Each row is a point on a tangle of strands that fork, close into loops and nearly touch. The rows are in no order.
Two points are linked if the straight distance between their rows is under 89.6.
raf: -37; -10; 0; 0; 35; 8; -4; 2; 4; 6; 1; -28; -25; -30; -5; -12; -40; 31; -13; 10; -16; -9; -11
zige: 36; -31; -20; -11; 44; -5; 6; -21; -5; 14; -19; -10; -20; -49; 9; 39; 1; -15; -37; -7; -15; -18; -14
rebin: -2; 23; 1; -9; -41; -14; 10; -17; -5; 8; 37; 19; 20; 13; -34; -26; -7; -63; 33; -5; 33; -6; 16
Lut: 26; -34; -8; -20; -12; 15; 18; -9; -6; -27; -64; 21; -5; 50; -32; -13; 18; -51; 13; 0; 3; -24; 29
Ruda: -45; -8; 9; 39; 4; 24; -10; 16; 7; -10; -16; -43; 2; 3; -11; 6; -12; 21; 6; 7; -1; 18; 38
Zikez: 1; -17; 25; -10; 13; -3; 28; -13; 9; 4; -47; -6; 6; -22; -15; 42; 30; -29; 10; 8; -28; 31; 3
vep: -19; -16; -7; 8; 9; 0; 20; 19; 7; -16; -20; -4; 12; -21; -18; -34; 1; -13; 36; 23; -37; 29; 13
bubib: 14; 10; -6; -25; 4; 0; 15; -18; 9; -15; -15; -44; 29; 5; 25; 27; 30; 9; 12; -6; 38; 27; -19
mufan: 55; -8; 4; -20; -21; -2; 12; 27; -12; 11; 10; -26; -17; 5; 17; 26; -9; -27; 5; -32; 15; 3; 8
Nadog: 41; 3; 35; 23; 7; 11; 17; 17; -31; -17; -17; -7; -18; -22; -25; -4; -12; -18; 9; -5; -20; 34; -1
Vugi: 5; 28; 18; 1; -36; 2; 4; 11; 2; 15; 21; -3; 16; 39; -6; -24; -2; -17; 26; -27; 4; -21; -40
nir: 4; -10; -5; -11; 5; 11; 21; 2; -2; -33; -23; 6; 7; 37; -49; -30; -10; -38; 34; 6; 14; -28; 2
sefa: 16; -35; -31; 9; 10; 4; 8; -1; -10; 37; 12; -5; -38; -57; 9; 20; 3; -25; -10; -19; 5; -38; -13
fabo: 37; -20; -32; 15; -18; 6; -4; 16; -20; 28; 8; -27; -23; -26; 28; 21; -7; -15; 8; -35; 24; -23; 4
fuba: 21; -4; 10; 17; 14; 6; 5; 17; -11; -10; 12; 23; -9; 16; -27; 33; 0; 2; -38; 6; -8; -31; -5
rame: 26; 33; 8; -8; -46; -8; -15; -2; -13; 1; 34; 12; 28; 36; -8; -35; -3; -22; 41; -15; 46; 7; -18
nid: 24; -4; -18; 17; 17; -19; 0; 9; -22; 14; 41; 23; -23; -28; 9; -5; -3; 13; -43; 10; -30; -33; -41
baran: 0; 7; -18; 20; -3; 17; 2; 21; -1; -20; 10; -45; -5; 23; 44; -4; -15; 2; 9; -16; 23; 6; 21
Nuzip: -30; 6; 42; -36; -15; -35; -28; -5; -44; 24; -11; 18; -23; -38; 5; -14; 43; 46; 37; 10; 14; 14; -30
famaz: -37; 9; -15; 13; -18; -45; -36; 8; -10; 47; 5; 35; -26; -43; 40; 5; 14; 39; 23; -2; -3; -12; -3
guk: 28; 27; -5; -26; 5; 12; 13; -8; 33; -7; 6; -9; 16; 59; 26; 17; -7; -18; -19; -32; 9; -23; -3
Tuka: -21; 15; -22; -15; -29; -40; -2; -15; 3; 18; 11; 33; -7; -56; 26; 14; 32; 40; 17; 2; 12; 18; -1
dep: -13; 19; -3; 6; -20; -1; -17; -7; -4; 11; 9; -30; -12; -44; 29; -10; -18; 40; 12; -18; 21; 41; 10
rol: -21; -8; 49; -8; 19; 14; 31; -9; 8; 15; -33; -2; -32; -5; -22; 25; 10; -33; 8; -7; -28; 9; 6
dipe: -31; -9; 14; -10; 34; 7; 20; -3; 21; -1; -4; 23; -49; -6; -26; -17; -33; 20; -12; 22; -36; -22; 3
led: 14; 37; 26; -25; 5; -9; 11; -16; 33; -1; 34; 24; -16; 8; -7; -50; -28; -7; -16; 3; -25; -18; -30
feni: 25; -29; -26; -12; -18; 4; -7; 26; 10; -28; -60; 25; -23; 58; -1; -17; 40; -43; -29; -6; -4; -34; 47
fike: 30; 3; -35; 8; -20; -22; -18; -11; -40; -2; -5; -13; 18; -40; 26; 8; 28; 32; 20; -14; 36; 10; -31
Gekez: 46; -37; -19; -19; 15; 8; 2; -4; 15; -34; -33; 20; -17; 43; 0; 29; -10; 7; -33; 9; 3; -23; 41
nelot: -31; -4; 11; -11; -24; -10; -18; 1; -10; 15; 32; 39; 33; -7; -47; -21; 6; -42; 16; 28; 16; 2; 19
Bav: 44; -5; 56; 5; 7; 10; -14; 15; -30; 6; -21; -22; -18; 7; -7; 37; -11; -14; -18; -24; -12; 27; 2
sak: 6; 43; -15; -25; 21; -1; 9; -47; 33; -15; 16; 15; 35; 45; 5; -5; -18; -10; -16; -11; 22; -17; -12
kidug: 17; -41; -29; -28; 1; -4; -6; -3; 26; -47; -46; 26; -13; 46; 20; 22; 31; -31; -21; 17; 9; -14; 52
botop: -32; -31; -29; 11; 11; 0; -18; 22; -10; 23; 12; -24; 6; -44; 9; -17; -16; 13; 0; 16; -10; -8; -4
div: 15; 11; 7; 46; -15; 9; -18; 2; -28; 18; 23; -12; -25; -46; 24; 5; -19; 17; -7; -19; -3; 35; 14
Runip: 26; -40; 23; -15; 19; 2; 1; -25; 7; -11; -65; 0; 0; 5; -30; 52; 9; 6; -3; 23; -11; 30; 13
Tozo: 40; 5; -15; -39; 8; -12; 13; -24; 4; -6; -5; -32; 2; -30; 32; 33; 4; 12; -14; -15; 29; 23; -1
furom: 13; -9; -33; 25; -7; -10; -17; 19; -40; 7; 12; -19; 28; 0; 26; 6; 15; 26; 5; -16; 14; -11; -47
fovil: -6; -12; -9; 1; 0; 5; 12; 20; 4; -1; 3; -4; 13; 19; -15; 40; 23; -6; -17; -4; 11; -27; 4
mulal: 30; -14; -52; 4; 6; 0; -12; -29; -7; -3; 2; -35; 4; -55; 33; 9; 13; 13; -1; -9; 46; 4; -5
nog: -1; 20; 19; -1; 10; 9; 29; -18; 41; -1; 2; 30; -36; 25; -20; -22; -31; -17; -15; -5; -38; -34; 3
rifed: -18; 3; 14; 6; -3; -2; -13; 14; -27; 16; 12; -5; 18; 1; -3; 5; 13; 30; -1; -4; -4; -1; -53
Rez: 3; -12; 15; 26; 28; 7; 0; -16; -11; -23; -44; -23; 13; -8; -30; 29; 9; 24; 4; 30; -1; 29; -5
Fopum: -3; 17; -38; -5; -21; -20; 9; 2; 12; 4; 31; 23; 25; -16; 31; -3; 22; 19; 3; 1; -3; 13; -7
lare: -2; 17; -14; -17; 4; -9; -14; 2; 15; -5; 30; 18; 25; -22; 24; -27; -9; 32; -23; 21; -16; 27; 10
Tope: -31; 22; -3; -14; -5; 4; 9; -24; 36; -9; 2; -27; 39; 0; 9; -1; 18; 20; 20; 6; 25; 38; -4
per: -43; -7; -1; 12; 13; 10; 8; -16; 25; -9; -23; 8; 24; 11; -38; 24; 24; -2; 0; 20; -3; -9; 15
nasip: -15; 5; -12; -41; 10; 1; -16; 2; 32; -5; 18; 23; 49; -5; 14; -32; -8; 10; -6; 48; 12; 21; 32
tokeg: 20; -7; -29; 10; -19; -24; 18; 27; -12; 21; 36; 13; -10; -24; 8; -24; 4; -11; -5; 1; -38; -34; -38
fimub: 2; 35; 6; -11; -15; -17; -3; -25; 30; 10; 42; 48; 26; 8; -5; -44; -15; -35; -12; 11; -24; -4; -1
remu: 33; -7; -7; -1; 41; -10; 14; -5; -10; 2; 7; 17; -21; -18; 2; 43; -5; 10; -52; 7; -15; -23; -19
vasu: 19; -23; -18; 10; 15; 21; -9; -38; 13; -39; -40; 31; 7; 53; -3; 29; 3; 24; -33; 23; 21; -7; 42
fumu: 0; -2; -24; -8; 3; 1; 20; 31; 5; -33; 7; -5; 13; 30; -5; -37; 3; -28; 29; 11; 3; -14; -8
vuv: 25; -25; 8; 24; 7; 8; 13; 26; -40; -5; 2; -24; -25; -36; -27; 18; -14; -11; 7; 0; 8; 8; 4
Lesa: -6; 9; -36; -18; -1; -1; 36; 27; 24; -7; 17; -18; 6; 33; 16; -24; -5; -10; 7; -15; -12; -43; -29
Sosiv: 11; 15; -3; -8; -36; -24; 26; 19; 1; 30; 22; 9; -23; 7; 16; -9; 12; 0; 16; -23; -13; -38; -54
pibo: 0; 30; -10; 15; 14; -5; -18; -39; 0; -26; 1; 34; 46; 50; -13; -20; -13; -19; -16; 9; -1; -11; 8
saz: -32; -1; 9; 43; -1; 32; -19; -1; 3; -39; -33; -11; 12; 39; -9; -24; 1; 5; 16; 9; 4; 24; 51
viman: -9; -13; 18; 42; 7; 9; -9; 19; -24; 3; 22; 1; -30; -37; -16; 12; -19; 12; -13; 12; -10; 22; 30
pivos: -31; -23; -23; 24; -22; -7; -41; 16; -18; 45; 15; -4; -18; -53; 22; -6; -10; 29; 25; -5; 17; -9; 2
nobul: -59; 9; 50; -1; 18; 20; 19; -8; 6; 21; -5; -17; -31; 6; -21; -7; 4; -5; 13; -8; -19; 7; -19
tarod: -32; 1; 19; 3; 7; 1; -10; -28; 4; -8; 0; 25; 29; -9; -55; -6; -2; -19; 16; 30; 16; 25; 20
fipo: 8; 16; 4; -6; 5; -9; -26; -11; 7; -1; 6; 52; 53; 23; -7; -56; -16; -28; -9; 38; -29; -1; 13
rafo: -34; 18; -22; 10; -14; 16; -9; 10; 26; -7; 26; -23; 16; 32; 40; 4; -3; 29; -3; -14; 26; 8; 27
Sado: -48; 7; 10; 16; -5; 22; -38; 19; 10; 5; 21; -29; 23; 20; 10; -4; -22; 43; -4; 4; 14; 18; 23
sike: -24; 23; 26; -7; -25; -19; -26; -8; -23; 19; -5; 8; 10; -16; 15; 1; 25; 51; 21; -10; 13; 24; -44
sopa: -1; -4; 15; 38; 13; 25; -13; -6; -13; -38; -39; -8; 30; 44; -18; 7; 9; 11; 4; 8; 5; 18; 11
Nez: -58; 7; 42; -3; 12; 4; 1; -5; 3; 33; 16; -3; -30; -22; 9; -22; 6; 16; 1; 3; -32; 30; -10
dusi: -27; 0; 32; 6; 18; 3; 4; 5; -8; 2; -17; 1; -14; -45; -13; -37; -11; 4; 8; 17; -52; 37; -1
kuli: 7; 24; 0; -16; 2; 2; 25; -2; 28; 9; 23; 7; 0; 47; -1; 10; -2; -10; -25; -19; -7; -61; -40
Lired: 38; -11; 49; -38; -12; -8; -12; 17; -8; 21; 7; -22; -35; 15; 5; 39; -13; -23; -11; -39; -3; 9; -10
mufu: -9; 11; 19; 22; -13; 26; 9; 30; 3; -3; -3; -44; -18; 16; 4; 4; -25; -5; 5; -27; 0; 3; 35

How many points has the smallest loop of links through each point below? Write 0 if it is on no loop.
rebin | 12
Ruda | 5
famaz | 0

A tip is a point with one link. Name the tips that can be reached along the links from each point below, in the order of the rows.
fovil | dep
Fopum | nasip, vasu
rifed | Nuzip, Tope
mufu | vep

A piece is two or more points that can be reached from each other along the links. Count, over all rows, the pieces, the separate loops (a circle has one, a figure eight two, a Y none), the forks (points with three links) and the tips (points with one).
pieces | 4
loops | 2
forks | 2
tips | 6
